The views of a scene show one set of named points, each view turned or mirrored, and shifted as a whole, with a little noise and some points left out.
In the rows, zero is written as 128.

Scene 1
View 1
Q710: [119  89 121 100  77 123 131  99 119 124 149 129 145 136 109 100 152 119
 144 124]
Q622: [155  75 141  94 102 186 104 115 105  94 135  53 180 106  81 160 144 143
  70  78]
Q8: [139  77 146  79 100 139 143  76 108 131 152 121 153 100  62 129 165 153
  67 136]
Q31: [108  98 131  71  76 113 159  76 128 142 163 143 136 129  87 108 142 131
 144 149]
Q342: [ 77 126 115  60  54 109 165  86 149 142 168 136 129 161 119 107 104 107
 226 140]
Q475: [150  80 144  83 101 184 113 108 108 100 139  56 177 105  75 164 138 147
  72  84]
Q656: [164  58 139 116 105 158 104 107  93 104 133  94 167  99  82 125 184 143
  47 102]
Q616: [110 102 135  62  79 132 156  79 129 135 161 120 145 126  82 129 129 135
 140 133]
Q24: [123  87 128  93  83 129 135  92 118 123 149 123 149 127  98 110 153 126
 125 125]
Q182: [131  77 153  63 100 108 174  47 111 156 166 165 134  92  41 112 178 164
  59 178]
Q634: [111  95 120  95  71 121 133  97 124 126 153 130 142 141 115  98 145 115
 161 125]
Q720: [105 108 127  67  72 136 147  92 134 126 159 108 147 138 100 128 119 125
 163 119]
Q431: [ 99 113 119  75  66 136 141 101 136 121 157 103 147 149 115 124 112 114
 188 112]
Q651: [167  49 145 116 110 140 115  90  89 117 139 121 158  90  67 111 202 152
  26 126]
Q516: [137  64 139 103  95 101 146  69 102 143 153 172 135 105  72  83 199 145
  69 164]
Q575: [151  59 134 120  98 125 119  94  97 120 140 136 149 107  87  94 196 136
  65 131]
Q906: [121 100 105 120  67 162  90 142 124  88 134  66 166 160 152 119 121  93
 189  64]
View 2
Q342: [138 147 140 167 165 110 162 125 205 148 165 162 167 132  88  73 130 127
  69 175]
Q634: [153 133 118 179 170 103 130 126 168 168 127 138 157 131 130 124 150 119
 124 142]
Q182: [163 207 132 159 191 111 146  66  86 124 131 172 162 190 169 195 192 137
 144 101]
Q575: [170 143 102 182 181  99 105 109 109 172  93 127 147 147 179 192 180 119
 178 100]
Q475: [139 158  71 130 173  82 108 168 113 160  34 157  88 124 160 197 142 156
 138 139]
Q656: [159 143  79 160 178  89  95 139 100 174  49 131 114 133 183 212 167 134
 176 108]
Q616: [145 170 118 153 174 102 143 121 147 143 119 166 143 147 130 140 149 139
 105 146]
Q24: [154 146 110 170 173 100 125 124 144 164 109 143 145 137 143 150 155 128
 133 132]
Q651: [168 158  90 169 184  95 100 111  81 165  67 133 130 153 195 223 185 130
 190  90]
Q516: [174 167 126 186 185 109 125  75 104 154 130 140 171 169 174 185 193 116
 170  93]
Q31: [153 164 129 168 176 108 145 104 150 146 140 158 162 153 132 133 158 127
 114 137]
Q8: [155 179 105 152 182  99 126 111 100 145  91 159 133 157 165 193 170 141
 145 115]
Q431: [139 136 112 160 165  98 138 148 185 162 120 151 140 120 109 106 130 132
  94 167]
Q710: [157 133 113 179 172 101 125 125 159 170 119 136 152 132 137 135 155 121
 133 137]
Q906: [140  84  82 171 157  87 103 190 202 201  75 116 118  81 118 109 116 123
 120 168]
View 3
Q8: [117  93 147  59 193 131 168 178  92 160 129 167 151 119 171  83 174 132
  45 140]
Q575: [ 99 137 148  68 221 123 153 183  90 175  99 158 131  94 148  79 187 136
  61 116]
Q516: [ 84  96 137  89 228 141 169 163 106 192  88 167 116  94 153  79 176 106
  32 129]
Q31: [111  86 108 106 171 150 160 120 103 140 119 152 128 117 141  93 120 121
  52 134]
Q431: [136 123 100 102 133 142 138 110  90  98 140 134 141 123 123 104  92 151
  91 124]
Q475: [153 136 160  25 160 108 150 202  69 123 162 157 184 133 167  90 175 175
  86 132]
Q651: [106 131 169  43 227 114 161 215  85 184 109 169 145  99 168  73 214 138
  54 123]
Q622: [152 150 164  21 163 103 145 209  66 124 159 154 183 128 164  88 182 180
  94 127]
Q634: [113 130 108 105 167 141 142 122  96 129 115 140 124 105 122  97 116 138
  80 116]
Q720: [133 106 109  95 142 142 149 121  93 111 141 143 145 126 136 100 105 144
  75 132]
Q342: [123  95  75 137 129 162 143  70 106 100 129 133 120 122 114 109  62 128
  75 130]
Q710: [114 133 115  98 174 136 141 133  94 136 113 143 127 105 126  93 129 140
  78 116]
View 4
Q720: [152 135 132 106 103 163 125 114 151  95 156 134 116 108 149 147  92 108
 141 128]
Q906: [168 169 158  67  92 187 181 142 174 182 162 130 153 125 170 181 111 137
 134 163]
Q31: [162 131 116 144 110 147  90 110 135  72 151 136 120  91 143 152 105  94
 118 123]
Q182: [193 130  84 177 101 106  79 110 131  23 101 163  91  49 109 138 125  90
  88  76]
Q342: [125 120 142 122 125 182  78  99 132  95 201 109 135 130 171 157  78  87
 153 158]
Q8: [197 146 102 135  88 121 132 125 153  68  96 166  98  62 113 142 124 114
  99  86]
Q622: [204 167 121  75  65 139 210 143 186 121  82 173  97  77 118 143 124 150
 117  90]
Q475: [197 160 121  78  67 138 202 138 184 110  86 173  92  80 116 137 118 145
 123  87]
Q431: [147 138 142  99 106 175 127 115 153 115 171 127 128 121 160 156  89 109
 147 145]
Q656: [223 173 108 117  74 123 176 148 171 114  78 177 115  55 115 162 149 136
  78  91]
Q516: [208 149  93 182 104 114  84 126 131  66 109 158 125  47 122 169 146  93
  62 101]
Q710: [178 151 125 130 104 154 116 127 146 113 146 138 138  92 150 171 120 108
 105 134]
Q575: [220 166 103 152  91 123 128 141 149 102  98 163 130  52 125 175 152 115
  64 104]
Q24: [181 149 119 128 100 146 125 125 149 102 134 145 127  85 141 162 120 111
 107 121]
Q616: [158 128 119 123 103 147 111 109 146  68 142 141 104  95 136 137  94 102
 134 112]

Which points are out of place in each view (at most two, in the order of its rows)? Write - if all are in place.
view 1 | -
view 2 | Q342
view 3 | -
view 4 | Q616

Scene 2
View 1
Q849: [149 157 155 128 145 118 149 135 121 137 111 105 112 100 167 109 128 114
 183 114]
Q672: [147 157 156 128 143 120 147 133 122 138 109 104 115 102 170 110 128 110
 184 113]
Q900: [158 168 156 137 192  80 215 150  78 131 125 133  91  76 126  83 113 171
 151 142]
Q367: [131 178 161 136 186 104 205 134  91 136 108 114 107  95 146  93 105 146
 153 139]
Q260: [124 165 174 134 181 117 175 116 125 162  89  85 112 102 175 112  95 115
 166 121]
Q885: [165 156 146 129 145 103 163 150 102 123 127 125 105  89 147  98 139 135
 178 121]
Q335: [105 187 154 128 149 148 169 121 108 126  98 101 136 128 171 105 119 104
 168 127]
Q58: [183 143 155 134 172  73 178 154 101 140 129 125  85  68 139  94 125 157
 171 125]
Q84: [139 160 157 127 138 130 142 129 125 138 106  99 121 110 176 113 128 102
 185 113]
Q37: [135 165 149 124 124 141 135 131 123 125 110 105 129 117 176 112 139  96
 190 111]
Q562: [107 205 136 129 147 143 200 141  69  89 119 136 137 127 137  82 136 135
 155 145]
Q586: [139 155 153 122 116 143 115 127 139 136 104  93 129 118 188 121 138  83
 198 101]
Q354: [174 160 130 127 126 105 161 164  87  96 145 146 109  92 132  89 161 144
 180 124]
Q225: [141 149 170 127 149 125 132 118 145 162  94  80 116 104 190 125 113  92
 190 104]
Q435: [137 172 144 125 133 134 154 138 107 117 116 116 125 114 162 103 140 113
 180 120]
View 2
Q260: [142  93  95 121 116 140 140 118 135 147 116 140 156 184 163 131 126 142
 113 110]
Q335: [152 111 126 108 120 137 151 118 139 144 122 114 146 140 124 148  97 146
  97 121]
Q672: [135 118  88  84 127 135 136 128 143 153 102 118 135 161 133 126 138 154
  92 137]
Q435: [140 127 111  76 126 130 145 131 138 148 113 105 131 136 117 138 126 164
  89 134]
Q562: [144 127 161  78 114 114 161 138 110 127 151  98 136 107 117 165 106 187
 105  96]
Q367: [132 103 120  98 110 120 147 137 106 132 141 132 150 164 171 142 145 180
 127  80]
Q58: [112 119  85  57 122 113 132 155 109 140 120 125 130 173 170 118 193 200
 118 100]
Q225: [143 106  70 108 128 150 132 114 160 162  88 130 145 183 140 119 128 128
  89 148]
Q849: [134 118  89  82 127 134 136 130 141 152 103 118 135 160 136 126 143 159
  95 134]
Q586: [146 123  81  89 134 147 136 115 169 165  83 110 132 153 107 124 116 131
  72 167]
Q885: [124 129  97  58 126 119 138 147 123 145 115 110 127 149 139 128 163 188
 101 121]
Q354: [119 146 108  32 129 107 141 158 117 140 120  94 114 124 121 132 169 208
  94 124]
Q84: [140 119  87  88 130 141 137 123 151 157  96 116 135 158 124 126 128 146
  86 147]
Q37: [144 125  97  84 130 139 141 123 154 156  99 107 132 143 111 132 119 147
  80 153]
View 3
Q225: [ 72 159 107 150 137 145  61 132 114  80 159 115 131 157 116 168 130 142
 146 137]
Q84: [ 64 144 125 144 145 157  79 133 118 100 154 102 129 134 115 170 133 126
 137 151]
Q37: [ 51 133 127 140 153 169  77 122 127 102 151  94 125 128 113 171 137 116
 132 151]
Q367: [111 146 145 144 144 127 154 180  75 126 145 106 147 108 115 168 124 124
 132 168]
Q335: [ 73 137 112 131 177 157 129 131 108  99 157  99 138 131 112 164 133 104
 122 150]
Q900: [117 144 180 152 120 121 153 205  66 150 132 101 145  84 116 173 121 134
 137 184]
Q260: [103 162 110 146 146 127 114 157  87  91 158 119 143 148 115 164 124 138
 140 144]
Q435: [ 60 130 142 138 153 164 101 136 116 116 146  89 129 112 114 172 135 111
 128 163]
Q586: [ 43 141 116 143 150 171  51 112 135  89 157 100 122 144 114 171 138 123
 138 143]
Q672: [ 68 145 135 147 137 152  80 143 112 106 149 102 129 126 116 171 132 131
 140 155]
Q58: [ 99 148 181 162  99 127  98 193  84 142 131 103 134  95 118 177 124 149
 151 179]
Q885: [ 73 135 170 151 124 151  95 163 104 135 135  91 129  96 116 176 131 128
 138 174]
Q354: [ 55 114 192 146 128 170  99 158 116 155 127  75 122  68 114 181 136 112
 131 189]
Q849: [ 70 145 138 149 135 151  82 146 111 109 148 101 130 125 115 171 131 131
 140 157]
Q562: [ 75 114 149 124 182 165 174 149 101 138 143  79 141  85 110 169 136  82
 107 176]
View 4
Q367: [163 119 143 186  90 126 150  97 142 156  60 129 157 160 151 130 119 180
 141 155]
Q260: [149 129 134 189 112 166 132 116 119 155  92 118 128 133 168 131 110 208
 131 146]
Q225: [135 128 104 158 139 183 123 131 104 129 109 105 117 112 161 137  97 209
 133 126]
Q586: [134 125  79 126 138 170 105 136 111  94 113 114 115 116 142 131  95 201
 147 118]
Q335: [153 133 114 161  92 146  94 124 141 116 104 142 117 145 151 117 116 206
 151 148]
Q37: [141 122  88 129 123 151 110 128 124  97 101 123 126 129 139 128 103 193
 151 126]
Q435: [148 119  97 134 111 133 119 117 136 103  85 128 139 143 133 127 108 181
 155 131]
Q900: [165 107 145 184  94 108 183  82 144 163  32 120 186 168 140 140 116 156
 141 152]
Q885: [148 107 104 140 120 127 157 104 130 122  58 114 165 145 129 140 104 163
 149 128]
Q58: [150 102 124 163 129 129 190  92 122 151  41  99 182 145 138 149 101 155
 136 131]
Q84: [141 123  98 145 125 157 121 126 120 113  97 117 129 128 145 132 102 195
 144 129]
Q354: [152 100  91 117 117 103 161  99 139 100  47 120 178 155 110 139 104 143
 160 125]
Q672: [143 119 101 147 128 154 132 120 118 120  87 114 138 131 145 135 101 188
 143 128]

Which points are out of place in each view (at most two, in the order of its rows)? Write - if all are in place.
view 1 | -
view 2 | Q367, Q84
view 3 | Q354
view 4 | Q335
